A landscape with many valleys, sampled at points; each row gives a point and its height.
A ball rolls from a point to whichever of its 4 nearest points has the largest drop for the distance, and stops where none of them is lower. Distance is the straight distance between rows; heights are no part of it.
J725 h=183: [ 87 150 114  66 147 122 129 165 125  74 122 120 130 138 166  97 141 104
 147 178 155 134 117 115 132 140 121 128 111]
J246 h=423: [150 219 125 141 146 149  72 108 141 215 169 172 115 114  74 131  92 146
  90 143  94 108 142  86 131 138 116 140 133]
J933 h=320: [145 163 130 129 125 181  76 129 154 160  91 113 147 106 106 157 119  38
  97 119 100 105 142 123 170 110 111 111 122]
J615 h=355: [ 68  98 190 105 131  92 108 145 154 140  91 204 156 111 118 144  69 114
 166 130 110 129 125  99 162 132 161 106 189]
J639 h=232: [ 80 152 162  92 159  81 142 179 126  43 120 157 156 121 157 119 132 114
 121 167 116 107 135 146 151 128 154 112 152]
J422 h=154: [123 109  97  81 147 116 152 115 126 101 133  92 118 142 163  76 162 107
 169 149 176 133 113 110 127 140 128 109 104]
J619 h=579: [168 123 129 162 119 134 130  64 108 143 142 122 139  81 102 135 134 154
  23 107  82 101 105 119 123 123 131 200 135]
J564 h=589: [182  96  96 163 105 140 125  88 101 120 144 126 100 133 116 147 120 181
  57  97  74 109 116 141 115 112 122 191 104]
J407 h=533: [ 84 157 193 162 155  91 132 177 116 130 131 141 137 133 106 118 152 113
 207  78  59 133 105 116 145 114 139 113 185]
J705 h=537: [107 151 181 161 157 104 134 147 128 153 112 114 135 109  74 162 101  65
 171  54  65 128 162 149 151  98 152 101 183]
J521 h=636: [163  55 111 107 136 124 159  74 108 123 125  98 123 140 152  82 126 151
 157 133 171 151 126 145 132 118 134 114 105]
J799 h=713: [200  54 103 100 121 146 155  76 101 134 118 113 107 146 139 104 120 163
 105 106 131 153 162 187 136 114 148 121  99]
J514 h=622: [109 167 189 155 153 124 142 161 115 142 133  87 135 112  65 168 139  90
 177  50  75 146 161 153 146 106 157 127 177]
J244 h=519: [152  75 102 195  82 129 142 100 115 115 143 134 116 135 135 152 108 202
 104 135 124 121 116 142 112 128 131 151 100]
J94 h=282: [ 78 116 169 102 141 119 115 157 125 111 111 166 136 103 156 153  94  82
 133 124 120 136 149 136 169 126 128 111 138]
J999 h=248: [134 102 107 121 118 145 139 108 111 135 128 101 141 130 153 121 120 126
 173 141 174 133 120 107 140 129 121 122 100]
J313 h=669: [193  73 112  98 140 132 155  52  99 126 108  95  97 143 128  96 138 133
 159 106 163 140 146 164 141 109 131 108 110]
J881 h=509: [179 102 120 188 102 152 130  92 109 147 155 131 146 109 119 149 100 189
  86 110 124 108 122 110 136 119 120 144 107]
J358 h=349: [133  44 100 143  98 122 144 105 112 123 129 131 117 152 150 104 121 208
 108 155 134 155 115 160  97 126 143 144  96]
J710 h=208: [113 161 101  94 136  92 143 193 176  13 131 118 141 171 135  98 142 113
  91 150 119 109 119 159 102 112 169  80 150]
J456 h=339: [124 150 145 129 120 166  65 140 164 175 126 174 123 112 123 158  79  97
  96 122  98 150 138 109 175 115 119 101 129]
J563 h=605: [ 88 152 189 178 143  86 107 209 125 128 119 162 131 161 108  87 163 112
 206  90  63 117  98  84 143 121 147 118 195]
J600 h=326: [ 76 121 179 120 152 104 142 160 124 105 123 138 143 107 155 165 113  72
 140  99 100 132 166 147 149 123 134 105 142]
J354 h=421: [115 134 121 200  84 107 156 141 144 142 127 191 131 107 127 165 116 180
 125 153 151 121 136 125  85 199 111 147 118]
J662 h=290: [153 132 154 103 150 110 130 110 150  87 127  64  60 176 126  95 224 108
 139 108 155 155 112 149  59 104 125  82 143]
J809 h=241: [ 85 147 150  94 160  98 141 175 137  65 128 106 120 144 186 108 166  82
 122 144 132 107 133 146 116 115 135 119 121]
J254 h=303: [ 83 156 184 144 160  71 158 192 110  91 120 147 170 131 119 115 163 122
 181 107  84 113 100 137 145 107 145 109 190]
J121 h=209: [161 207 135 144 142 166  93  94 130 221 163 124 153 103  86 110 129 126
  74 146  93 106 107  67 145 161 114 141 151]
J624 h=513: [203 100 101 122 117 173 135  73 106 131 101  94 145 126 109 130 130 106
 145  87 162 101 129 144 158 105 114 131 119]
J118 h=173: [105 172 109  61 154 110 136 177 142  33 132 123 125 141 146  93 143 106
 114 187 149 112 109 130 128 132 147 122 124]
J63 h=199: [ 72 160 130  73 148 123 119 175 122  74 105 153 143 108 163 122 120 114
 138 181 157 139 124 122 150 143 129 144 124]
J935 h=580: [183  80  85 140  94 152 134 103 104 126 137 123 103 167 142 144 127 187
  75 110  95 145 140 161 117 106 134 163  87]
J715 h=60: [116  52  98 140 101 106 154 107 121 117 124 127 128 146 150  88 123 212
 115 170 156 142 107 141  96 141 154 147 109]
J553 h=564: [192 107 114 167 113 162 132  72 117 140 147 121 161 100 111 130 122 166
  47  99  99 109 118 124 136 121 132 170 138]
J410 h=235: [153 115 127  88 161 106 145  94 140  94 133  79  64 157 131  72 204  97
 162 113 156 131 106 138  86 122 122  90 132]
J749 h=446: [122 178 183 142 139 141 131 144 123 136 119  56 160 124  43 179 135  74
 126  54  97 131 186 150 133 109 168 142 191]
J978 h=234: [130 122 128 111 118 146 114 127 111 118 116  89 107 130 160 142 139  61
 165 124 162 123 144 126 150 119 111 122  99]
J642 h=312: [ 63 119 180  97 151  93 132 166 126  91 105 177 144 102 157 133 101  98
 141 131 120 129 141 131 159 127 133 116 161]
J137 h=198: [116 125 124  87 140 124 128 123 117  90 133  88  97 148 175 102 165  68
 170 130 158 116 119 128 123 121 114 113 101]
J248 h=517: [188 102 102 146 101 168 130  83 114 145 129 101 149 119 125 137 114 133
 131 109 152 120 121 115 151 116 110 119  98]
J664 h=408: [130 204 114 172 130 126 106 131 158 206 171 202 109  99  72 145  96 157
 117 145 126 124 152  92 110 148  96 135 132]
J714 h=219: [100 164 139 101 158  75 160 184 145  31 130 125 162 144 150 106 154 112
  93 145 113 103 122 156 116 111 156  95 153]
J679 h=366: [132  79  97 140 111 138 153 100 103 134 135 114 140 133 151 114 109 176
 149 143 175 145 116 125 131 134 130 126  92]
J29 h=552: [210  89  99 139 108 165 137  63 114 130 134 122 157 113 118 127 122 168
  66  92 106 117 129 144 146 107 136 170 124]
J732 h=181: [130 158  88  73 144 117 136 181 178  23 129 108 103 178 130  79 160 100
  95 158 133 103 114 132  96 135 153  84 130]
J610 h=141: [116 184 175 146 151 128 119 137 130 159 101  76 152 113  34 160 115  76
 144  53  57 145 161 136 140 107 173 126 193]
J360 h=602: [136  73  73 127  86 117 147 129 117 131 140 136  72 182 142 118 132 210
 106 146 103 161 115 185  93 124 124 163  92]
J461 h=65: [149 203 147 136 159 148  90  84 113 241 161 134 149 101  85  90 128 135
  90 155  86  97 119  82 128 178 128 160 152]
J418 h=238: [106 126 157 113 141 117 126 151 118  96 134  95  99 135 178 125 166  61
 155 128 144 121 143 144 122 123 126 117 107]
J180 h=424: [ 77 145 195 155 163  92 152 175 117 118 129 126 146 117 120 136 144 109
 187  77  75 133 122 136 142 104 146 113 181]
J661 h=277: [ 78 143 120 106 120 154 112 164 113 124 122 155 147 118 158 137 107 133
 161 158 163 164 119 111 147 140 102 138 109]
J261 h=263: [102 129  99 109 124 140 143 135 114 128 125 130 158 128 156 104 117 162
 163 173 189 149 106  98 131 161 116 138 105]
J867 h=262: [ 68 154 135 100 112 155  89 169 131 136 105 197 142 104 153 148  97 143
 147 155 143 162 127 111 151 141 102 137 135]
J7 h=670: [123  81 115 172  76 107 160 138 149 107 104 175 111 122 140 138 155 191
 127 198 121 112 100 162  78 190 120 174 115]
J363 h=620: [100 157 195 168 150 101 128 168 123 139 141 109 128 131  95 135 154 108
 201  51  61 148 128 130 147  99 150 124 175]
J483 h=547: [157 121 109 173  94 162 135 102 114 159 153 118 151 120 134 150  95 151
 139 130 160 129 115  98 144 132 108 118 100]
J219 h=362: [140 126  65  72 147 113 160 145 144  77 127 103 137 132  96  51 107 169
 124 194 193 117  87  99 109 169 163 124 122]
J42 h=375: [130 164 113 166 100 160 114 136 131 177 153 158 142 113 119 163  91 153
 131 134 146 146 133  83 136 147  98 125 109]
J531 h=228: [ 91 167 155 135 171  70 167 185 131  49 115 128 179 142 141 111 153 125
 130 129 102 103 112 158 127  97 156  98 169]
J390 h=368: [160 151 108 141  94 187 104 118 127 164 128 114 138 110 119 159 106 105
 120 120 126 119 123  85 170 122  94 113 101]
J778 h=226: [ 73 138 154 111 108 142  80 157 144 151 122 193 131 113 145 165  87 123
 133 143 127 175 137 108 166 130 114 116 129]
J225 h=560: [209  76 103 128 105 163 132  78 109 120 133 127 124 142 132 130 124 178
  60  89 107 131 139 160 130 105 140 173 109]
J970 h=315: [152 111 122 112 123 140 117 116 112 117 110  82  98 131 146 133 155  60
 174 111 160 117 133 135 141 110 113 119 103]
J145 h=204: [154 203 144 123 135 182  86  81 136 230 153 124 155 108 102 106 158 102
  79 150  77 111 105  85 161 160 120 144 160]
J294 h=193: [111 127 125 110 126 144 117 136 112 119 135 117 118 123 171 134 118  85
 166 134 161 139 131 116 147 128 105 123  93]
J604 h=453: [137 155 125 212 100 103 135 122 137 173 151 176 119 101  94 169  92 170
  96 154 135 117 154  90 100 170 101 138 118]
J644 h=280: [ 68 100 181 107 133 111 101 151 156 129 104 197 141 109 135 152  77 109
 141 128 114 148 144 112 166 119 139 106 166]
J686 h=584: [181 111 127  95 148 121 135  72  98 114 115  75  72 150 119 106 179  98
 175 102 172 130 128 159 113 106 120  99 124]
J717 h=359: [157 200 120 154 131 168  84 120 139 202 161 154 137 105  90 147  95 138
  92 129 104 127 123  73 145 133 103 126 120]
J83 h=390: [118  55  86 122 109 111 141 131 133 115 104 128 133 140 126  59 133 210
 103 193 158 137 108 150  83 149 163 157 110]
J690 h=255: [ 91 169 114 137 100 163  83 151 156 172 138 197 128 111 123 164  92 153
 137 134 141 165 133 103 143 140  93 126 127]
J569 h=367: [201 133 111 153 117 174 117  64 124 160 136 107 176  95 103 136 128 130
  90 102 125  99  97 105 154 125 108 143 132]
J501 h=614: [173 150 124 196 122 136 123  95 116 173 155 137 147  97  77 146 101 159
  71 130 111  98 115  84 126 138 117 152 127]
J955 h=532: [193  79 110 162 105 156 133  74 105 130 141 116 142 127 136 136 115 174
  85 107 122 116 126 141 140 110 141 145 105]
J281 h=356: [189 139 112 131 107 188 103  98 134 167 121 108 161 100 104 144 131  88
 106 107 126 105 120 103 169 121 102 124 111]
J135 h=217: [126 142 107  82 150 106 135 157 176  54 122  90  94 180 151  65 195  99
 110 141 138 113 115 119  76 118 133  82 138]
J377 h=160: [132 128 116  75 160 103 150 114 155  78 131  81  85 167 146  64 195  96
 139 138 152 118 102 118  87 125 120  95 128]
J622 h=300: [147 138 143 125 117 166  86 140 135 139  97 100 120 109 125 171 121  38
 115 101 113 114 154 133 167 113 119 109 115]
J451 h=418: [166  98 115 101 139 122 136  86 102 120 126  79  98 138 141  99 159  90
 186 112 166 126 123 136 131 117 123 104 103]
J905 h=264: [ 74 150 184 123 173  69 158 181 119  78 110 165 171 126 131 119 130 117
 158 123 100 103 117 127 148 118 145 106 185]
J774 h=237: [ 67 135 152  79 133 128 102 168 130 102 104 184 146 109 165 144 102 119
 134 160 140 148 137 115 158 140 120 134 142]
J122 h=323: [106 117 105 157 107 143 146 134 116 151 129 141 166 123 152 129 113 175
 159 160 184 149 117 107 113 149 113 130 105]
J824 h=337: [164 178 124 119 122 194  73 125 144 186 122 127 149 112 101 142 117  82
  83 136  95 115 115  93 169 128 105 112 127]
J397 h=247: [ 68 139 174 115 170  83 155 166 128  73 127 133 155 124 168 132 139  90
 140 122 115 106 146 156 138 115 139 108 157]
J438 h=294: [107 148 122 130 102 173  98 149 133 161 138 163 134 116 140 166  90 120
 141 139 138 154 132 100 160 126  96 119 104]
J258 h=380: [127 130 110 191  93 139 135 127 121 160 144 162 150 108 126 167  98 180
 129 138 164 137 133 104 107 162 103 134 117]
J40 h=257: [ 74 133 145  92 129 140 102 167 126 108 105 163 130 113 169 139 107 108
 141 153 139 151 142 116 159 133 114 127 119]
J806 h=127: [114 139 101  67 157 106 145 145 141  71 136  96 108 157 153  74 171  98
 146 162 157 112 102 108 113 143 117 108 114]
J184 h=725: [158  52 111  84 161 108 166  69 125 112 123 102 105 134 139  57 138 152
 140 139 164 163 124 137 120 122 143  98 119]
J584 h=365: [105 148 143 119 119 146  54 135 181 173 145 205 121 125 108 160  69 121
 113 132  99 164 148 107 163 112 135 111 140]
J414 h=378: [199  81 100 127 118 153 141  74 100 130 114  92 127 127 125 114 122 125
 160 105 163 122 136 144 157 110 124 114 101]
J366 h=334: [ 92 135  90 136 123 137 146 151 121 122 105 135 179 122 144 105 121 192
 149 190 200 133 108 124  92 178 131 153 111]
J784 h=588: [196 112  79 110 112 147 148 111  90 150 143 117  71 190 127 152 127 180
  72 101  72 146 125 163  93 119 113 175  88]
J598 h=597: [177 127 101 148 114 134 123  74 104 132 146 128 119 106 107 146 132 153
  21 103  62 111 100 135 109 110 132 220 122]
J989 h=207: [134 104 102  70 170 104 173  99 147  92 127  93  93 152 124  54 171 117
 150 137 162 127 104 108 104 133 126  80 133]
J980 h=330: [ 68 130 190 112 160  63 147 169 125  87  94 183 159 116 134 131 112 115
 153 129 102 117 123 119 159 133 146 107 184]
J300 h=556: [146 125 160 133 125 132  99 132 108 101 108  67  90 136 130 154 173  41
 143  88 151 109 160 148 114 115 145 125 122]
J73 h=590: [180 121  60 113 109 134 161 119  98 142 148 124  70 184 121 157 120 174
  77  98  71 119 118 161  87 124 103 189  89]
J812 h=492: [146  51 106 128 111 130 154  91 107 130 127 114 132 144 154  99 113 185
 141 150 160 147 132 137 122 113 147 123 108]
J213 h=376: [156 133 163 109 145 116 118 107 119  84 129  60  62 166 137 112 212  97
 154 107 157 146 137 149  64  99 137 103 143]
J766 h=369: [ 86 106 182 128 146  98 111 144 151 164 106 167 133 110 109 157  75  75
 148 100  82 135 147 125 163 104 152  85 169]
J373 h=283: [134  74  93  96 143 113 161  97 120 117 128 104 142 141 145  57 119 174
 150 162 184 148 111 117 116 141 146 124 111]
J826 h=192: [ 80 150 116  79 140 131 132 151 121 101 108 131 147 125 165 110 117 118
 161 176 170 139 114 107 143 149 116 148 112]
J836 h=623: [128  72  98 176  67 108 146 118 131 112 135 149  90 144 134 158 142 199
 119 163 109 124 110 167  97 150 115 175 100]
J817 h=175: [113 122 112  90 141 128 134 137 117 111 135 102 120 134 175  96 137 101
 170 157 174 128 112 107 132 139 110 122  98]
J425 h=630: [ 80 138 188 161 153  81 124 173 133 138 122 158 129 134  99 122 123  88
 209  86  59 125 108 105 148 120 139 112 196]
J85 h=332: [112 135 108 141 103 157 124 150 119 154 132 145 155 117 142 154 100 153
 153 147 172 156 116  94 144 147  94 129 103]
J389 h=521: [112  74  94 148 100 106 137 140 141 111 100 140 148 134 132  94 137 218
 112 201 157 122 110 162  74 175 148 159 107]
J846 h=572: [170  55 102 156  91 142 142  92 110 130 137 124 138 141 156 128 105 188
 113 126 141 139 133 148 129 105 143 136  92]
J234 h=299: [ 85 153 180 145 175  93 164 175 130  96 148 112 160 136 144 136 166 107
 146  76 116 128 149 163 119  98 147 119 162]
J949 h=347: [176 178 120 142 122 191  96  95 138 192 135 111 168  90  93 127 148 104
  83 125 103  99 106  90 164 134 102 131 132]
J895 h=381: [143 186 134 116 138 169  62 125 165 189 138 169 123 121 104 151  84 109
  79 132  83 133 133 106 171 119 122 105 124]
J305 h=604: [129  88  71 127  83  98 162 123 130 124 144 158  74 171 129 152 151 200
 119 164  94 129  98 185  95 139 108 183 102]
J790 h=336: [ 91 160 108 158  98 142 131 150 130 161 136 190 156 109 128 157 101 176
 149 143 168 151 132 106 113 171  91 133 114]
J741 h=305: [116 130 138 119 114 160  89 149 141 147 121 153 128 106 149 166  93  78
 123 128 115 150 156 113 174 123 110 103 114]
J727 h=298: [ 79 111 180 113 129 100 109 130 164 156 111 182 147 116 103 150  59  97
 160 107  89 138 138 103 167 107 150  92 177]
J558 h=479: [ 90 128 192 143 156  93 144 156 122 132 120 129 140 106 116 158 108  79
 157  69  95 126 162 146 151 108 145  99 163]
J133 h=635: [144 139 193 138 126 117 116 142 107 105 142  45 114 155 122 157 175  72
 126  79 160 121 183 164  92 115 169 132 151]
J694 h=485: [149 111 127 215  96 122 133 105 123 143 149 148 125 111 114 169 104 186
  87 142 123 120 134 113 110 154 114 148 107]
J735 h=470: [ 92 152 192 152 167 102 155 171 114 125 150  99 148 123 124 146 160 107
 183  59  96 135 149 154 134  88 146 119 171]
J808 h=388: [108 113  80 131 133 123 148 145 130 116 102 122 171 123 127  87 115 193
 140 191 190 129 111 118  94 174 141 145 109]
J792 h=231: [107 150 125  87 155  95 143 170 166  38 129 113 125 164 169  88 176  93
  97 138 131 109 131 138  94 113 142 103 129]
J566 h=461: [112 140 191 151 153 109 147 159 119 108 148  75 130 136 143 163 166  79
 138  75 130 127 183 167 116 102 159 125 146]
J262 h=352: [166 159 110 182 112 163 110 118 128 179 156 139 155 106 100 157  96 142
 104 123 125 118 119  75 148 129  96 127 109]
J210 h=221: [ 79 174 123 131  94 148  76 150 171 173 141 230 119 105 109 160  96 163
 143 131 126 160 140 110 129 139 113 135 141]
J355 h=338: [173 117 117 125 110 169 107  96 107 135  97  98 119 121 129 141 139  67
 160 109 155 111 129 122 154 114 109 123 106]
J871 h=335: [130 189 107 167 110 158 102 139 142 190 158 172 133 109 106 161  86 147
 121 129 133 141 130  89 150 132  94 124 125]
J927 h=307: [113 113  83  94 145 112 154 138 136  99 106 105 152 134 117  59 117 185
 134 196 198 120 101 106  98 164 159 142 118]
J351 h=211: [138  79  96  75 159 110 169  99 123  99 130 102 123 145 136  45 140 149
 152 164 172 127 103 107 113 144 144 105 112]
J141 h=577: [170 120 121 189 117 125 125  88 112 133 147 133 117  90 105 151 113 168
  46 113  84  98 106 120 113 123 124 180 119]
J403 h=148: [124 152  79  60 150 113 147 156 161  46 138  99 108 165 130  61 154 114
 132 175 161  97  90 104 108 141 144  94 128]
J780 h=210: [161 178 145 161 149 141 118  63 105 229 159 119 154  79  85 101 131 146
  69 151  82  92 110  87 128 166 129 163 164]
J107 h=291: [144 112 129  99 135 131 122 122 106 108 122  79  84 144 157 118 176  60
 172 116 158 117 136 144 120 120 116 114 107]
J674 h=296: [ 70 161 113 102 119 154 112 160 127 128 105 170 152 112 152 136 112 158
 154 169 168 157 111 116 140 153  98 148 122]
J226 h=276: [ 99 194 102 164 104 120 110 147 173 183 155 236 110 100  99 153 112 173
 152 132 128 139 147 111 107 150 100 143 147]
J626 h=179: [126 120  94  68 155 109 166 114 135  87 125  97 119 149 140  47 151 129
 155 162 175 122  98 101 116 141 140 103 117]
J802 h=459: [120 107 114 188  91 128 152 133 132 133 119 161 156 115 143 129 122 195
 125 176 162 125 126 138  81 186 114 148 114]
J787 h=594: [144  84  80 143  87 117 151 119 110 126 152 140  75 169 137 147 128 202
 109 133  86 133 105 179  93 125 115 172  97]
J976 h=379: [106 132 171 123 136 122 101 131 160 164 100 154 145 114 108 160  66  64
 116  99  80 133 159 137 167  97 147  80 154]
J557 h=284: [ 93 140 177 128 163  95 156 165 129  84 137  96 140 132 164 134 168  90
 132  99 124 111 158 164 108 105 151 117 148]
J713 h=411: [ 69 108 184 119 153  83 128 153 137 135 108 173 146 116 125 150  86  96
 172  98  91 134 136 118 160 119 141 100 188]
J920 h=301: [165 189 126 162 133 168 102 110 132 204 157 136 149  99  84 141 105 139
  90 129 112 105 106  67 148 138  99 129 127]
J394 h=730: [173  68 106  88 158 119 167  66 110 119 134  90 102 142 141  78 134 133
 160 125 162 152 130 144 133 121 134  95 117]
J847 h=333: [131 162 153 127 145 161  86 120 168 171  66 100 169 113  81 158 123  35
  69 109  78 107 172 141 149 121 138 115 165]
J116 h=230: [114 119 149 114 128 146 110 152 115 117 113 106 117 119 162 161 123  50
 147 115 139 122 159 126 153 129 112 117 102]
J41 h=229: [ 80 109 168 112 116 113  83 138 185 158 116 213 143 110 123 152  62 118
 142 127 115 156 140 106 162 113 148  99 173]
J614 h=476: [181  97 115 110 126 146 133  74  92 121 103  72  98 142 132 118 154  83
 182  98 172 118 139 152 138 113 118 116 116]
J730 h=184: [ 73 139 152 109 102 142  65 156 179 151 108 234 125 106 124 159  91 159
 138 132 132 168 136 105 139 130 137 130 145]
J908 h=548: [ 95 152 183 147 156 105 151 154 119 125 141  99 135 112 121 170 133  80
 156  59 100 136 168 163 135 107 152 124 159]
J508 h=464: [164 132 172 120 129 116 104 117 109  95 127  49  63 181 127 134 203  85
 141 100 166 134 150 152  77  98 151 109 143]
J393 h=606: [207  70  96  92 115 159 137  99  95 140 124 118  83 178 131 106 131 178
  75 117  96 168 148 177 117 101 137 146  83]
J977 h=603: [180 123  73 125 117 132 143  95  99 134 147 126  96 144 112 154 130 156
  43  91  58 109  92 140 102 107 110 225 111]
J108 h=314: [115 132 169 119 146 102 137 151 126  84 137  82 106 148 174 131 180  70
 132 107 143 124 163 163  93 114 144 119 123]
J718 h=270: [140 132 122 127 119 173  96 133 122 144 108 108 125 109 141 163 119  61
 131 113 130 123 149 118 166 118 104 115 102]
J374 h=507: [122  90 113 202  81 114 147 114 128 130 138 152 134 120 139 151 117 195
 122 157 151 124 125 132  95 160 125 149 104]
J140 h=306: [ 88 152 106 135 113 144 121 149 130 153 125 164 156 121 151 150 101 161
 153 149 167 160 124 108 130 158  93 135 113]
J428 h=651: [120 160 189 151 138 125 137 159 106 118 138  55 140 130  88 176 151  77
 133  54 127 125 187 158 124 101 161 136 170]
J987 h=325: [ 79 135 189 131 169  89 165 170 116 101 137 114 149 124 140 150 142  97
 156  83 107 122 156 156 130 101 140 108 168]
J100 h=364: [178 130 108 128 102 186  99 101 129 156  91  92 149 107 100 141 151  55
 122 104 135  97 120 119 165 114  94 133 120]
J338 h=595: [160  97  91 163  92 121 142 103 103 116 152 142  77 154 117 172 123 189
  82 122  78 118 107 159 107 119 109 190  91]
J183 h=526: [146  41 100 107 121 117 149  86 117 134 127 116 106 146 150  72 125 185
 116 147 140 169 125 155 114 115 152 122 109]
J478 h=596: [170 140 138 180 126 125 126  66 111 172 152 123 151  69  93 119 121 154
  42 126  81  92 106  98 128 143 121 181 138]
J255 h=340: [147 166 140 114 133 175  61 131 164 178 124 141 140 111 117 152 101  74
  76 134  82 121 141 121 175 120 119 101 136]
J926 h=313: [107 185 104 172 101 128 125 145 156 182 142 219 130 103 107 163 107 169
 147 136 139 144 150 114  98 182  95 139 150]
J985 h=253: [122 109  84  80 147 112 152 117 133  97 133 105 146 136 130  51 127 162
 154 178 187 129  99 101 112 144 145 131 116]
J638 h=304: [119 196 130 135 121 140  53 130 183 198 167 216 101 112  91 157  96 151
 114 143 102 145 144 105 140 108 126 121 127]
J315 h=514: [173 121 131  89 160 122 146  60 108 110 124  65  53 155 102  99 193 103
 171  99 164 149 133 171 101 106 127  90 137]
J8 h=407: [111  67 103 169  85 109 141 117 122 120 124 146 131 142 143 111 129 209
 122 173 142 132 114 153  84 159 134 150 104]
J914 h=382: [116  68  92 154 104 124 144 112 118 130 133 126 145 137 149 111 114 202
 137 156 169 143 122 137 107 149 138 133 107]
J930 h=331: [129 139 152 128 136 153  81 145 150 152  96 129 135 104 117 167  96  45
  97 107  88 125 167 135 174 113 131  97 133]
J208 h=245: [ 84 154 174 131 173  75 165 180 131  85 126 116 176 136 147 116 161 117
 137 100 103 120 127 158 126  88 150 108 171]
J561 h=215: [ 88 160  88  77 142 133 136 159 117  92 110 129 153 125 142  96 110 147
 153 195 186 132 104 111 131 159 132 148 113]
J101 h=206: [141 131 128  86 150 112 146 135 165  72 119  82  71 178 139  76 221 109
 130 125 148 123  92 115  66 115 119  78 138]
J738 h=244: [155 202 136 161 156 135  98  99 125 223 161 144 138 105  72 116 102 151
  72 156  97  94 123  72 124 161 117 148 144]
J832 h=529: [129 152 170 147 139 138 109 142 124 129 101  68 138 109  90 173 128  45
 106  68 110 110 191 155 135 116 162 127 157]
J218 h=311: [110  90  94 102 130 125 159 112 117 114 131 112 156 135 156  67 112 177
 153 171 190 140 107 117 118 150 137 131 109]
J477 h=249: [104 143 146 110 163  97 148 172 153  63 136  91 128 166 175  97 183  88
 108 121 138 120 140 155  91 103 150 112 127]
J583 h=591: [161 109  57 122 100 117 162 115 108 138 150 138  58 190 124 162 128 189
 101 128  79 127 109 177  98 123 111 175  94]
J772 h=126: [174  87 108 108 118 142 139  84 105 128 118  87 128 124 138 119 127 115
 172 115 168 120 126 124 149 119 110 107  99]
J60 h=616: [116  80  88 142  77  97 163 128 135 117 135 161  80 150 123 155 155 202
 134 177 103 121  84 182  90 154 110 189 103]
J38 h=644: [118  83  88 150  82  94 154 137 144 110 113 165 102 133 126 126 157 200
 122 195 108 111  86 183  79 169 113 180 114]
J199 h=361: [103 128 167 141 140 128 114 148 124 118 115  95 114 108 142 174 134  43
 129  83 122 116 182 151 138 119 141 120 120]

Call two points neighbours if one is among the 4 nearest of the other. Go from one point of each pair to the other, from neighbour to neighbour, staying as low as possible. Name the highest point that can't be avoided.
J610, J772 | J832
J461, J806 | J949
J806, J772 | J999
J715, J730 | J914

Write out the way that a ball takes from each point below.
J208 | J531 J714 J710 J732 J403 J806
J639 | J714 J710 J732 J403 J806
J108 | J418 J137 J422 J806
